Points, in no order, along strands that fork and pass close to each other.
Points whose rows are less than 9.27 apart are linked; no others are. Some points are linked to none.
k_896: [ 1.46  1.51 -4.54 -0.49 -2.67 -3.36 -3.91  2.51 -1.86  1.83  2.00  1.73
  0.22  0.53 -1.12 -1.31 -2.42 -3.21  6.02 -3.99]
k_113: [-0.73  3.36 -1.53 -0.28  1.75  0.10 -3.94 -0.70  2.63 -2.22 -3.11 -4.70
  3.04  4.05 -0.90 -0.10  5.40 -1.89 -1.17  0.27]
k_751: [ 1.60 -1.33 -0.77 -1.43 -2.88 -3.90  0.59 -4.70 -3.03  0.45  3.97  2.36
  1.97 -0.66  4.59  1.87  1.59 -1.89  0.73  2.18]
k_654: [ 0.46 -2.96  1.41 -4.29 -3.01  0.30  2.07  1.59 -1.87 -4.68  1.60  1.22
  1.42  0.77  3.89  2.04  3.47  2.73 -1.70  1.68]
k_29: [-2.24 -2.97 -1.44 -0.95 -1.97 -2.05  3.16 -2.68 -1.63  1.69  2.19  1.72
  2.81 -3.17  4.34 -0.30  2.47  1.11  2.67  2.97]
k_893: [-3.23 -2.00  2.51  4.32 -1.56  0.38 -0.14  3.41  1.64 -1.96 -0.53  1.92
 -3.51 -2.79 -3.00 -1.94  1.91 -3.73  3.58 -1.89]
k_907: [-0.79 -2.62  4.01 -2.66 -1.92 -0.19  3.70 -0.63 -0.98 -2.36  2.67 -1.05
 -2.55  0.93  0.76  0.43 -0.41  6.86 -5.13  0.76]
k_634: [ 2.48  4.93  3.30  2.88  1.53  5.42  4.57 -1.85  1.83 -2.80 -1.56 -3.72
 -3.72  1.17  0.64  0.78  0.88  1.34 -1.59 -1.07]
k_965: [ 0.03  0.51 -4.30  5.85  1.07  1.87 -0.77  3.12  1.95 -4.49  0.00  2.95
 -0.95  1.85  0.79  1.04 -1.28 -3.73  1.25 -0.12]
k_165: [-2.35 -2.35 -1.09  2.44 -3.33  0.70  0.66  3.17  6.11 -1.91  1.75  2.99
 -4.40 -0.67 -1.91 -0.23  0.28 -5.79  2.71 -0.50]
k_451: [ 0.74  3.17 -2.11  3.95  0.62  0.94 -1.19 -3.55  3.35  1.22 -0.65 -4.01
  3.89  2.02 -0.48  1.74 -1.04  1.31 -4.46 -0.69]
k_567: [-2.11 -0.45  2.80  2.89 -1.37 -1.70 -2.81 -0.62 -0.48  2.47 -2.35 -0.96
  1.59 -1.48 -2.75 -2.18 -2.49 -1.18 -2.95 -3.68]
k_996: [ 2.09  5.03 -0.45  4.88 -0.13  1.43  2.75 -2.50 -2.06  1.48 -0.69 -0.91
  1.82 -3.29  4.14  2.41 -1.22  3.40  2.81  0.30]
k_695: [-0.14  1.20 -2.14  4.24 -0.70  2.45  0.64  5.94  0.65 -3.14  1.56  4.06
 -3.56 -2.58  2.25  1.72 -2.86 -0.55  1.17 -0.28]
k_584: [ 0.03 -1.18 -0.53  2.11  0.72  5.74  6.83  0.53  3.52 -0.34  0.44  1.39
 -2.23 -0.02 -0.87 -1.33  0.86  2.11  2.69 -0.72]
k_978: [-5.72 -0.09 -4.50  0.04  1.97  0.90 -2.10  0.83  0.09 -2.62 -1.30 -4.17
 -3.15  1.93 -2.32 -3.05  0.12 -2.36  0.75  1.28]
k_810: [-3.44 -1.77 -4.48 -2.33  1.03 -2.71 -2.88 -1.46  0.92  3.04 -2.32  0.59
  4.04  3.74  1.89 -0.05  0.38 -0.41 -1.03  2.68]
k_843: [-0.73  3.76 -4.98  0.91  4.92  1.06  1.38 -0.78 -0.11  4.50 -0.98 -0.41
 -0.84  2.69  1.14  0.11 -1.80  0.98  2.67  3.26]
k_10: [-0.72  4.13  2.56  2.08 -1.34  1.35 -0.92 -0.38  0.97 -2.82 -0.29 -4.78
 -3.17 -1.85  1.25  0.86 -1.58  0.19 -6.29 -0.45]
k_423: [-0.25  1.08  0.59 -1.13 -2.65  1.51 -2.97  2.16  2.71 -1.16 -0.94 -1.46
  2.87  0.31  1.21  2.40  2.13  3.95 -3.82 -0.56]
k_102: [ 0.59 -3.96  2.25  1.67  5.61  0.42  1.85 -0.52 -1.10 -0.41 -4.39 -1.41
  1.27 -0.43 -1.38 -1.56  1.50 -3.65  2.80  2.90]
k_676: [-2.55  1.52  2.41  1.21  0.50 -3.29 -0.29 -0.05 -0.14  2.96 -3.28  4.00
  1.98  0.59  0.59 -0.83  4.35 -0.82  2.22  1.84]
k_356: [-1.40  1.49 -5.06 -3.75 -0.43 -3.86 -4.12  0.29 -2.16  3.56  0.24 -2.45
 -0.49  0.43 -3.03 -2.04 -3.55 -0.95  6.35 -2.51]
k_586: [ 4.51  2.24  2.11 -1.71 -1.58 -1.13 -2.16 -1.57  3.28 -1.67 -0.81 -1.78
  3.22 -1.77  2.81  4.92  2.21  5.33 -5.02  0.82]
k_842: [-3.17  2.04  0.03  3.31  2.21  0.00 -3.67  3.43  3.19 -0.48 -6.74 -0.74
  3.37  1.79 -0.18  0.69  0.10  2.13 -1.81  1.19]
k_41: [ 0.72 -1.92 -0.79  6.06  2.66 -0.04  2.30 -4.78 -2.68  0.19  1.59 -1.94
  1.50 -1.67 -0.13 -0.41 -1.76 -3.26  0.74  1.51]
k_309: [-4.10  3.36 -0.74  3.15  3.22  2.44  2.39 -1.10  3.08  2.59 -2.42 -1.38
 -2.32  1.88 -1.77 -2.84  2.21  1.06  1.66 -0.88]
k_798: [ 1.20 -4.50  3.52 -1.22 -1.10  0.35  4.35  3.01 -2.23 -4.86  0.66  3.65
 -0.11 -1.93  3.29  0.13  2.63  3.70  2.37  1.85]
k_285: [-2.74  2.03  2.17  4.46  0.74 -1.25 -1.15  2.29 -2.30  0.17 -3.92 -0.18
  0.07 -4.71  0.90 -0.52 -4.29  1.40  0.48  0.45]
k_855: [ 1.30 -0.05 -2.64  2.25 -0.12 -1.13 -0.42  2.13  2.45  3.22 -1.10  7.89
  4.72  2.21  2.15  1.28 -0.76 -0.36  0.80  0.20]
k_474: [-0.85  3.56  0.17 -4.82 -4.05 -1.60 -3.62 -2.15 -0.47  0.93  1.25 -4.07
 -0.99 -1.28  0.71  0.48  2.75 -0.16 -0.26 -1.87]
k_731: [ 1.69 -2.40  0.64 -3.78  0.64  1.67 -3.55  3.48  1.16 -3.44 -1.96  2.97
  0.10  3.51  1.26  3.27  1.53 -0.59 -3.54  1.80]
k_804: [-3.71 -2.25 -4.23 -1.69 -1.29 -5.19 -2.35  0.64  2.70 -3.44  0.72  0.54
 -1.31  1.54 -1.02 -0.91  0.15 -6.76  5.40  0.32]
k_527: [ 1.86  4.63 -0.64 -0.12  3.24  4.96  1.70  2.45  1.16 -2.77 -0.18 -4.09
 -4.76  2.29 -0.61  0.97 -0.81 -0.53 -2.43  0.58]
k_773: [-4.81  2.41  0.04  2.97  3.13 -0.48 -0.66 -0.50  1.46 -0.27 -2.82 -2.53
 -2.31  1.39 -3.46 -2.34 -1.05 -1.86 -1.34  1.23]
k_80: [ 0.95  0.77 -4.78 -3.96 -2.47 -0.78 -1.54 -0.58  0.91  0.04  1.52 -0.87
  4.55  3.11  1.79 -0.86  3.51 -2.06  2.45 -1.60]
k_587: [ 2.55  0.29  1.18  1.22 -0.56  2.01  5.91 -5.94  1.95  0.20  3.01  2.31
 -2.35  1.97  2.59  1.47  4.48 -1.09  1.74  1.63]
k_626: [ 0.70 -2.78 -3.95  0.22  1.67 -1.54  0.43  2.73  2.31  3.98  1.25  6.05
  3.42  0.89  1.37  0.68 -2.96 -3.48  4.54  2.32]
k_655: [-2.48 -4.14 -0.12 -3.36  2.67  3.11  2.23  0.18 -0.09  0.24 -1.61 -0.11
 -1.89  1.27  1.22 -0.05  0.68  1.71 -2.30  3.56]
k_299: [-2.73 -0.74 -0.77  1.57 -0.77 -0.23 -1.44 -3.22  1.57 -0.20 -2.27 -1.98
  4.35  3.55 -0.54 -2.16  4.86 -1.94 -1.53 -0.37]
k_399: [-3.66 -0.84 -2.36 -2.87  0.05  0.81 -3.79  3.70  1.79  0.02 -1.65 -0.94
 -1.40  1.42 -2.80 -1.97 -0.51 -0.48  0.21 -2.10]
k_979: [-1.96  2.73 -2.18 -1.97  0.18 -1.74 -1.66 -2.19 -3.10  5.14  0.29 -3.23
  1.53 -2.71 -0.70 -0.97 -3.10  3.38 -0.52  0.20]
k_572: [ 3.23  1.88 -0.45 -0.52  1.16  2.88 -0.83  0.75 -0.96 -2.26  2.14 -2.93
 -1.91  0.25 -2.33  0.20  0.29 -0.97 -1.59 -1.61]
k_690: [-3.68  1.07 -2.94  1.19  0.29  1.31 -2.98  5.54  2.21 -1.53 -2.78  2.22
 -0.32  1.72  0.21  0.99 -1.55  1.29 -1.76 -0.16]
k_155: [ 1.14  1.96 -2.43  4.30  2.89 -2.37 -2.16 -2.47 -3.83  0.76  1.37 -1.17
  0.92 -0.84 -1.21 -0.13 -3.29 -4.71  2.86  0.88]
k_189: [ 0.29  3.26 -1.88  2.03  1.13  2.55  1.04 -1.31  0.16 -2.53  4.54 -3.70
 -5.67 -0.44 -0.81 -1.10  1.42 -4.04  1.29 -0.25]
k_576: [-2.24 -2.45  1.48 -2.12  2.95  3.48  2.78  1.65 -0.74  1.28 -5.56 -0.25
  0.31 -0.76  2.96  1.38 -1.55  5.53 -0.64  2.71]
k_394: [-4.50 -3.58 -1.49 -4.04 -3.68 -1.05 -1.13  4.17 -1.68 -0.62  0.71  1.31
 -0.20 -5.01  0.81 -2.41  0.63  0.24  3.33 -0.48]
k_833: [ 2.08 -3.92  4.94 -2.08 -0.77  0.34 -0.35  3.13 -2.03 -4.25  0.61  0.28
 -1.46 -1.01 -4.39 -2.36  0.98 -0.65 -0.65 -4.23]
k_114: [-0.96 -4.88 -0.20 -0.10 -1.40 -3.51 -1.85 -3.21 -4.15 -0.13 -0.31 -0.62
  3.52 -1.66  0.15 -0.64  0.71 -3.01  4.31  0.84]
k_121: [-0.42 -0.83 -3.67  2.89  0.69 -3.67 -3.66 -3.78 -4.69 -0.86  0.21 -3.87
  3.82 -0.47 -0.23 -0.34 -4.83 -2.25  0.78 -0.40]
k_985: [-0.26  5.03  1.60  3.19 -1.27  1.86  1.56 -1.82  0.80 -1.52 -1.90 -3.07
  0.70 -2.35  6.15  4.33 -0.81  4.75 -1.26  0.69]
k_644: [-6.65 -1.03 -0.81 -2.52 -1.81 -4.34 -2.39  1.47 -2.58  0.00 -1.11 -0.41
 -1.21 -3.15  1.23 -1.00 -0.72  0.27  2.71  2.38]
k_50: [-2.95 -7.47  2.28  2.14 -2.19 -1.52  2.53 -2.07 -1.48  1.08  2.01  2.13
 -2.41 -5.55 -0.65 -0.14 -3.16  0.44  1.14  2.35]
k_905: [ 2.81 -2.92  1.58 -1.74  2.27  2.54  2.87  4.80 -2.20 -3.23  1.48  0.73
 -0.80 -1.42 -4.73 -3.51  1.67  2.44  1.91 -1.53]
k_752: [ 3.85  0.54 -2.40  4.23  1.84  4.04  5.22 -3.56  1.68  1.44  5.07  1.38
 -1.63  2.77  0.59  0.47  1.17 -1.77  1.65  0.55]
k_42: [ 0.13 -0.98  2.92 -1.33 -4.76 -2.52 -1.19  0.84 -1.23  0.94  0.06  3.63
  5.41 -2.38  1.50  2.12  2.59  4.00  0.33 -1.72]
k_376: [ 0.19 -5.15 -2.32  1.73  2.72 -0.51 -0.82  2.75 -0.38  2.29  0.68  2.88
 -0.01 -2.20 -1.84  0.79 -3.94 -1.53  4.09  3.88]
k_86: [ 1.40 -0.38 -0.45  7.62  0.91  4.17  1.36  2.18  0.84 -4.08 -0.69  1.05
  1.48  0.66  0.73  0.29 -0.21 -1.03 -1.26 -2.38]
k_192: [-5.59 -0.35 -1.28  0.51 -3.99 -3.49  0.21 -1.58 -2.99  0.72  0.27  0.24
  2.70 -4.45  4.42 -1.33  0.30  2.52  2.18  0.75]
k_658: [-3.34 -0.81 -3.11  0.40  1.66  3.36  1.69  1.03 -0.56  1.15 -3.13 -1.77
  2.58 -1.03  3.70 -0.27 -0.99  4.17  2.18  2.53]
k_521: [ 0.94  1.09  3.68 -2.14  1.92  0.42  2.90  0.42 -0.39  5.02 -0.90  2.68
 -2.97  0.50 -2.64  0.16  0.52  4.09 -0.97  0.89]
k_900: [ 0.32  0.39  0.73 -0.04 -2.38  0.11  0.04 -5.54 -0.24  0.29  1.51 -2.93
  1.49  2.39 -1.62 -0.87  3.59  0.13 -2.83 -2.46]
k_68: [-2.09  2.37  1.09 -3.21 -1.14 -0.06  0.15  0.20 -1.63  0.76 -0.15 -1.94
 -0.44 -1.93  1.20 -1.04  5.20  1.81  1.14 -0.07]
k_682: [-0.23 -1.20  0.45 -4.86 -1.67  0.53 -4.08  3.91  2.34 -0.01  0.60  4.08
 -2.93  3.28  0.45  2.90 -2.20  1.12 -5.27  0.18]
k_188: [-2.91 -1.44 -2.75  1.96  2.85  1.40 -0.49  0.81 -2.94  1.81 -1.06 -2.81
  3.02 -2.45 -2.75 -3.87 -2.58  0.87  1.22 -1.27]
k_788: [-0.20  2.00 -2.29 -2.68  1.18 -4.81 -4.66 -0.67 -0.33  3.10 -1.63 -0.25
  2.68  3.42 -1.03  0.69 -1.44 -0.66  1.12  0.83]
k_729: [ 5.29  0.49 -0.41 -0.12  2.00  1.07  0.72  1.53 -1.04 -1.86  2.49  2.79
  0.18  0.55  2.18  4.23 -2.12  2.01 -0.82  1.28]
k_380: [ 0.31 -5.36 -3.57 -3.72 -1.74  1.94  2.22  0.77 -0.42 -0.61  5.38 -0.32
 -1.91 -2.31 -2.29 -1.42 -2.87 -1.54  1.77 -0.93]
k_364: [ 2.60  0.01  3.77  0.92 -0.02  1.18  4.16 -4.42  1.66 -0.91  2.35 -1.23
 -0.95  3.35 -2.09 -0.98  3.38  1.11 -4.91 -0.92]
k_964: [ 1.98 -2.75  1.28 -3.18  0.77  0.89 -1.96 -0.17  2.02 -0.66  2.50  1.57
 -4.02  3.63 -2.04  0.94  1.51 -4.89 -0.82  1.06]
k_213: [-2.64  0.96  4.61 -2.19 -1.65 -3.94 -5.86  2.95 -1.86 -1.24 -3.59 -0.58
 -2.44 -2.05 -2.03  0.13  1.31 -1.56  0.25 -1.07]
k_135: [-6.32 -0.98  1.07  6.10 -0.88 -1.98  0.58 -0.86  0.36  0.07 -1.83 -0.33
 -0.42 -2.88 -3.01 -3.09  1.06 -3.14  2.29 -1.20]
k_899: [ 2.62  1.61  0.16  0.62  0.11 -0.21 -2.07 -2.78 -0.77  3.17  3.09 -2.84
 -1.29  0.26 -4.13 -1.24 -5.59 -1.01 -1.60 -4.31]
k_550: [ 2.13  0.75 -0.27 -5.50 -3.88 -0.98 -1.99 -0.78 -0.13 -1.03  2.31 -1.78
  2.08 -0.41  1.18  0.94  0.74  4.12 -1.82 -2.49]
k_368: [ 1.12 -0.10 -1.97 -5.35 -2.06  0.36  3.25 -0.67  2.58  0.86  4.78  2.87
  0.60  2.72  0.24 -1.35  3.22  0.67 -0.88 -1.56]
k_316: [ 1.59  0.26  2.94 -4.08 -0.83  0.48 -0.68  1.65 -1.01 -1.11  1.01  0.60
 -3.66  0.54 -0.78  1.04 -3.01  3.48 -6.06 -0.29]
k_170: [ 0.69 -4.13 -0.38  1.54  3.66  2.47  1.29 -1.93 -1.44 -3.24 -2.94 -2.52
  3.28  1.94  0.02 -0.16  0.34 -2.27 -2.29  1.90]
k_389: [ 1.64  5.15  0.20  1.69  3.45  0.66 -3.26  2.29  4.73 -1.84 -5.21 -3.34
  0.91  2.74 -0.25  1.71  1.41 -0.19 -1.76  1.08]
k_952: [-0.09  3.10 -3.48  0.03 -0.66  2.79 -0.45 -0.53  3.04 -0.64  1.01  0.23
 -1.32  2.81  2.74  1.69  1.90 -1.57 -2.80 -0.03]
k_755: [-0.41  2.19  1.00  3.64  2.35 -1.80 -0.58 -0.82 -2.93  1.61 -3.46 -3.59
  2.73 -4.29 -1.57 -3.38 -2.36 -1.13 -1.25 -0.50]
k_342: [-1.71  0.85 -4.69 -2.96  1.49 -1.78 -2.62  1.67 -3.55  3.48  1.94 -0.60
 -0.81 -2.64 -0.84 -1.24 -3.71  0.99  2.94  0.88]
k_161: [ 5.08 -2.03  5.93 -5.82  0.41 -1.74  0.99 -0.14 -0.23 -3.09 -0.34 -4.10
  1.24  2.72 -3.83 -1.45  0.52  0.93 -5.76 -1.63]
k_677: [-0.72  2.84 -1.76 -6.27 -3.27 -0.56 -1.48 -0.88  3.71  2.17  1.43  0.59
  2.21  3.56  0.68 -1.10  6.57  0.21  0.00 -1.61]
k_669: [ 0.98 -1.16  3.44  1.10  0.19 -1.13  3.60 -0.61  1.14  4.24  1.49  6.16
 -3.56 -1.27  0.23  1.49 -1.38  1.68  1.35  1.98]
k_738: [-0.47  1.70  5.35 -2.47  2.25 -1.50 -2.19  0.33  0.13  2.18 -5.83 -3.95
  0.09 -0.94 -1.53 -1.37  0.83 -0.19 -4.05  2.20]
k_715: [ 1.49  0.81 -1.27 -0.81  2.65 -1.62 -0.63  2.97 -2.02  1.92  1.50  4.79
 -1.79 -3.41  1.72  0.85 -3.49 -1.42  5.90  3.35]
k_245: [-0.47  4.16 -2.72  2.25 -2.60 -0.23 -1.87  2.18  0.06 -1.68  3.13  1.13
 -3.79 -2.24  1.45  1.52 -4.76 -0.88 -0.86 -2.00]
k_748: [ 2.69  2.19 -0.72  1.93  1.99 -0.46  1.24 -2.20 -3.66  3.89  1.27 -0.34
  3.10 -3.40  0.58 -0.06 -3.21  4.09  1.01  0.40]
k_518: [ 5.60  2.86 -2.18  1.60  1.95  1.30  0.26 -1.69 -0.35  2.70  2.36 -1.03
  5.16 -0.14 -0.91  1.68 -2.95  5.18 -1.76 -1.67]
k_365: [-0.65 -3.75  3.72 -2.99  1.76  2.31  5.31  1.22 -0.15 -3.89 -0.49 -0.19
 -4.05  2.74  0.60  0.55  1.01  3.20 -3.62  2.39]
k_668: [-5.39  2.71 -6.08 -0.38  1.95  2.56  2.20  0.95  2.61  1.96 -1.65 -0.87
 -0.73  2.26  3.46 -0.75  0.25  1.81  3.21  2.55]
k_917: [-4.82 -1.11 -4.05  3.04 -0.57  0.22  1.33  0.11  0.03  0.63  0.31  0.83
 -0.41 -2.29 -0.31 -2.54 -1.56 -0.72  2.34 -0.06]
k_413: [-3.24 -3.55 -3.25  2.11  3.33 -0.41 -1.41 -1.54 -0.55 -0.87 -3.43 -1.68
  4.54  2.47  1.86  0.22 -0.95 -0.96 -1.52  3.47]
k_879: [ 1.09  1.03  4.22  2.09  3.09  2.00  2.66 -3.16  0.12 -0.71 -2.39 -0.72
 -4.45  0.75  1.20  1.47 -0.15 -0.28 -2.16  2.22]
k_331: [-3.34  2.85  3.82 -2.32 -0.79 -2.21 -4.02  1.90  0.87  0.61 -5.25 -0.98
 -1.66 -1.09  0.91  1.55  1.84  1.32 -2.68  1.70]
k_419: [ 0.20  0.16 -0.26 -3.02 -0.59  0.61  0.05  0.23  2.64  4.02  0.98  3.96
 -1.08  3.32 -2.13 -0.79  1.11  2.00 -2.12 -0.79]
k_823: [-2.96  3.67 -0.26  4.04  1.20  2.97  2.55 -0.01  3.63  3.88 -4.08  2.53
  1.18  1.99  0.80  0.10  0.81  3.53  0.19 -0.62]
k_51: [ 4.36  0.09  3.17  6.42  0.52  3.58  6.07  0.03 -0.45 -3.57  0.21  0.27
  1.29  0.35  0.06 -0.10  0.73  1.80  0.45 -2.98]
k_716: [ 1.62  0.88  5.55 -4.74  0.25 -0.65 -1.04 -0.96  1.48  0.37 -2.95 -2.84
  1.31  1.61 -3.56 -1.05  4.26  0.80 -5.07  0.19]
k_501: [ 5.45  2.26  2.14 -2.55  0.38 -2.39 -3.88 -3.28  1.84  1.28 -1.20 -2.95
  4.87  1.19  0.34  3.27  3.40  2.17 -3.06  0.94]
k_499: [ 2.40 -3.14 -2.44 -6.97 -1.71 -0.15  0.91 -1.67 -1.72 -0.26  6.65  0.58
 -2.92  0.54  0.82  0.81 -3.35 -1.09 -1.09  0.40]
k_963: [ 3.43 -0.16  1.88  2.39  0.71 -2.12 -3.10  0.48 -4.85 -0.59  0.09 -1.67
  0.98 -3.78 -0.74  0.70 -7.44 -1.35 -1.53 -1.35]
k_543: [ 2.06  4.01  2.32  3.01  2.22  4.60  3.84  1.43 -0.06 -0.88 -2.97 -3.66
 -0.88 -2.11 -2.11 -2.39 -1.01  2.14 -1.58 -1.86]
k_43: [-1.55  1.89  0.54 -1.54 -0.47 -4.41 -3.36  0.36 -0.74  5.55 -0.58  3.52
  0.87 -0.01 -1.51 -1.05  0.53 -0.84  3.38 -1.11]
k_970: [-2.91  2.01 -2.93 -1.02 -1.40 -4.72 -0.32  0.23  3.66 -1.55  2.62  2.74
 -4.75  2.34  0.54  0.37  0.67 -7.34  2.60  1.28]
k_699: [-0.23  1.68 -4.81  1.82 -0.56  5.07  4.90  2.02  3.02 -1.51  3.17  1.39
 -3.30 -0.48  2.11 -0.78  0.34 -0.93  2.98 -1.83]
k_262: [-0.07  2.16 -4.68 -1.74 -2.15  2.69  1.47  0.68  1.43  0.44  5.06 -0.19
 -4.51  0.56 -0.90 -1.75  0.89 -2.34  1.44 -2.82]
k_967: [-0.57  5.08  1.38  0.70 -0.85  0.37 -1.00 -0.90  2.53  0.55 -3.21 -5.80
 -0.29 -3.42  3.02  1.62 -0.60  4.41 -4.06  1.21]
k_880: [ 1.00 -1.11  5.40 -2.36 -3.51 -0.55 -4.25  2.34 -1.60 -3.06 -3.11 -2.55
 -0.53 -1.41 -3.28 -1.08  1.21 -0.89 -2.13 -4.05]
k_315: [-0.04 -5.62 -0.17 -0.71 -3.15  0.80  0.55  3.06  2.67 -0.87  4.71  1.94
 -4.41 -2.50 -2.87  0.43 -2.44 -4.64  3.74 -0.43]
k_60: [-2.61 -2.35  2.05 -0.38 -3.83 -0.04 -1.43 -1.16 -1.79 -0.50  1.00  0.30
 -0.60 -1.31  0.06 -1.26 -1.01 -0.03 -1.66 -2.49]
k_989: [ 2.39 -0.47 -4.00 -3.77 -2.43 -1.34  0.88 -3.64  0.22  0.76  6.28  1.31
  1.27  1.94  4.30  2.34 -1.49 -2.17 -0.04 -0.46]
k_687: [ 0.48 -1.69 -0.18 -4.00 -2.45 -1.19 -0.49 -1.35  3.00 -0.26  3.65  4.06
 -4.29  1.16  0.52 -0.09  2.65 -6.38  1.84 -0.83]
k_250: [ 3.62  1.71  5.59 -4.00  1.31 -0.31  0.85 -0.40 -0.57 -2.27 -0.04 -2.81
 -4.51  0.64 -0.33  2.52 -1.01  1.02 -6.73  2.59]
k_74: [ 0.39 -4.05  1.04 -0.56  2.62  0.56 -0.61 -0.43  0.81  0.73 -0.31 -0.62
 -1.57  0.32 -4.14 -2.04  1.23 -4.87  1.63  0.99]
k_987: [ 0.36  2.21 -1.99 -0.54  2.98 -1.75 -1.05  0.93 -0.45  3.23 -1.76  2.92
 -0.49  0.72  2.88  2.07 -1.62  0.49  2.49  5.01]
k_938: [ 0.69  0.83  2.11 -2.83  1.72  2.29  1.64  4.57 -2.18 -1.87 -1.58 -1.01
  0.56 -2.81 -1.02 -1.32  2.74  3.26  1.85  0.40]
k_133: [ 6.28 -1.38  3.86 -1.49  0.47 -3.34  2.57  1.03 -2.46 -1.54  5.89  0.17
 -0.08  2.29 -4.36 -1.97 -0.53  3.40 -1.49 -3.13]
k_187: [ 2.34  2.28 -0.61  2.46 -1.59  1.28 -0.90  1.05  0.83  1.58  3.75  2.74
 -3.66 -0.52 -2.82  0.26 -5.42 -0.88 -0.77 -4.07]
k_591: [-2.77 -1.59 -3.42 -1.02 -0.01 -3.68 -3.65 -3.16 -4.00 -1.80 -0.50 -3.17
  1.02  2.31  0.73 -0.53 -0.13 -3.41  2.67  0.25]
k_688: [ 2.06 -2.26  3.39 -1.76 -5.96 -2.72 -0.56  0.55 -2.42 -3.25  1.96  3.68
  1.63 -1.34  2.63  1.36  4.25  0.44  0.17 -1.49]
k_597: [-3.84 -1.40  0.48  1.81 -0.64 -0.27 -2.35  1.71  0.87  2.22 -5.61  1.63
  6.40  0.18 -0.41 -0.20  0.86  2.82 -2.13  0.31]
k_859: [ 4.98 -0.18 -1.14  0.39 -2.44 -1.77 -2.26 -0.26 -3.12  0.48  3.13  2.69
  1.12  0.41 -0.92  0.36 -0.47 -2.58  3.64 -4.60]
k_286: [ 2.90  2.95  6.38  0.85  1.33  1.24  0.18 -0.62  0.80 -1.65 -2.46 -2.50
 -3.42 -1.58 -1.03  0.08 -2.65 -0.47 -5.90  0.33]
k_725: [-3.22 -0.04 -5.57 -4.15 -1.32 -2.19 -1.12  2.02  1.81 -1.78  1.04 -0.14
  1.32  2.83  2.44 -1.74  1.49 -4.59  3.66  0.04]
k_498: [ 3.63  0.08 -1.65  4.32  1.50  3.06  0.67 -1.86  0.77  1.40 -1.76 -0.35
  5.95  1.57  0.71  2.56 -2.75  2.70 -5.38 -0.42]
k_553: [ 3.42  4.22 -0.11 -2.10  1.83 -3.36 -4.23 -3.06 -1.19  3.56 -0.45 -2.96
  3.02  1.02  0.11  1.10  2.39  0.00  0.79 -0.02]
k_410: [ 4.89 -1.75  2.97  0.85 -1.27 -3.35 -0.56 -1.56 -5.30 -0.43  2.60  0.19
  2.09 -2.67 -1.11  0.17 -2.42 -1.92  1.43 -2.49]
k_869: [-2.13 -0.97  5.15  4.56  0.83  0.67  2.80  0.00 -1.78  0.32 -5.83  1.94
 -1.92 -3.52  2.14  0.15 -2.79  1.59  1.06  0.97]
k_233: [ 3.16 -3.00  0.21  3.52  2.51  3.96  7.06 -2.75  3.26  0.96  0.56  2.66
 -0.82  3.87 -1.30  1.22  0.06  2.13  0.55  0.24]
k_736: [ 0.45 -1.44  2.79  1.72 -0.56 -1.84 -1.01 -1.05 -3.10  0.12 -1.81  1.42
  4.45 -1.84  0.14 -0.74  5.03 -2.10  3.55  0.27]
k_388: [ 4.67 -0.67  3.53  5.17  0.11  1.05  7.73 -4.12 -0.63 -2.55  2.02  1.68
  0.34  1.27  2.99  1.97  2.70  2.11  1.27 -0.15]
k_200: [-1.73 -4.27  4.73  3.57 -0.94 -0.95  2.67 -1.49 -0.75  2.35 -1.74  4.74
 -2.11 -2.92  0.59  0.86 -0.95 -0.88  1.78  2.47]
k_868: [ 6.27  2.71 -1.28  0.25  2.90  2.68 -0.59 -0.03  1.51  2.49  2.77  0.48
  0.78  2.69 -2.93  1.97 -2.73  2.38 -4.04 -1.18]
k_832: [-3.19 -5.73  0.27 -1.04 -3.58  0.47 -1.29 -1.48  1.59 -0.26 -0.45  0.67
  1.74  1.58 -0.30 -2.05  3.60 -2.39 -0.32 -2.49]
k_296: [-1.07 -5.89  1.04 -2.70 -2.12  0.60  1.68  2.40 -2.24 -3.44  1.43  1.10
  0.68 -2.89 -0.04 -1.91  3.72  0.86  4.37  0.22]

A fork is a point with three links, a tip a point with one. Leave the first point through the second and follow the links. Name the first fork or tip that comes.
k_905; k_938: k_788
k_74; k_964: k_200
k_501; k_586: k_161
k_188; k_917: k_42
k_752; k_587: k_899
k_654; k_798: k_755
k_855; k_626: k_316
k_695; k_965: k_634

A fork is a point with three links. Follow the links from the first point to the second and name the forks in between, in order.
k_987; k_10: k_316, k_286
k_553; k_200: k_788
k_899; k_715: k_634, k_286, k_316
k_299; k_521: k_755, k_200
k_316; k_498: k_286, k_748, k_518
k_687; k_823: k_200, k_755, k_299, k_842
k_715; k_356: k_316, k_286, k_748
k_842; k_170: k_299, k_755, k_200
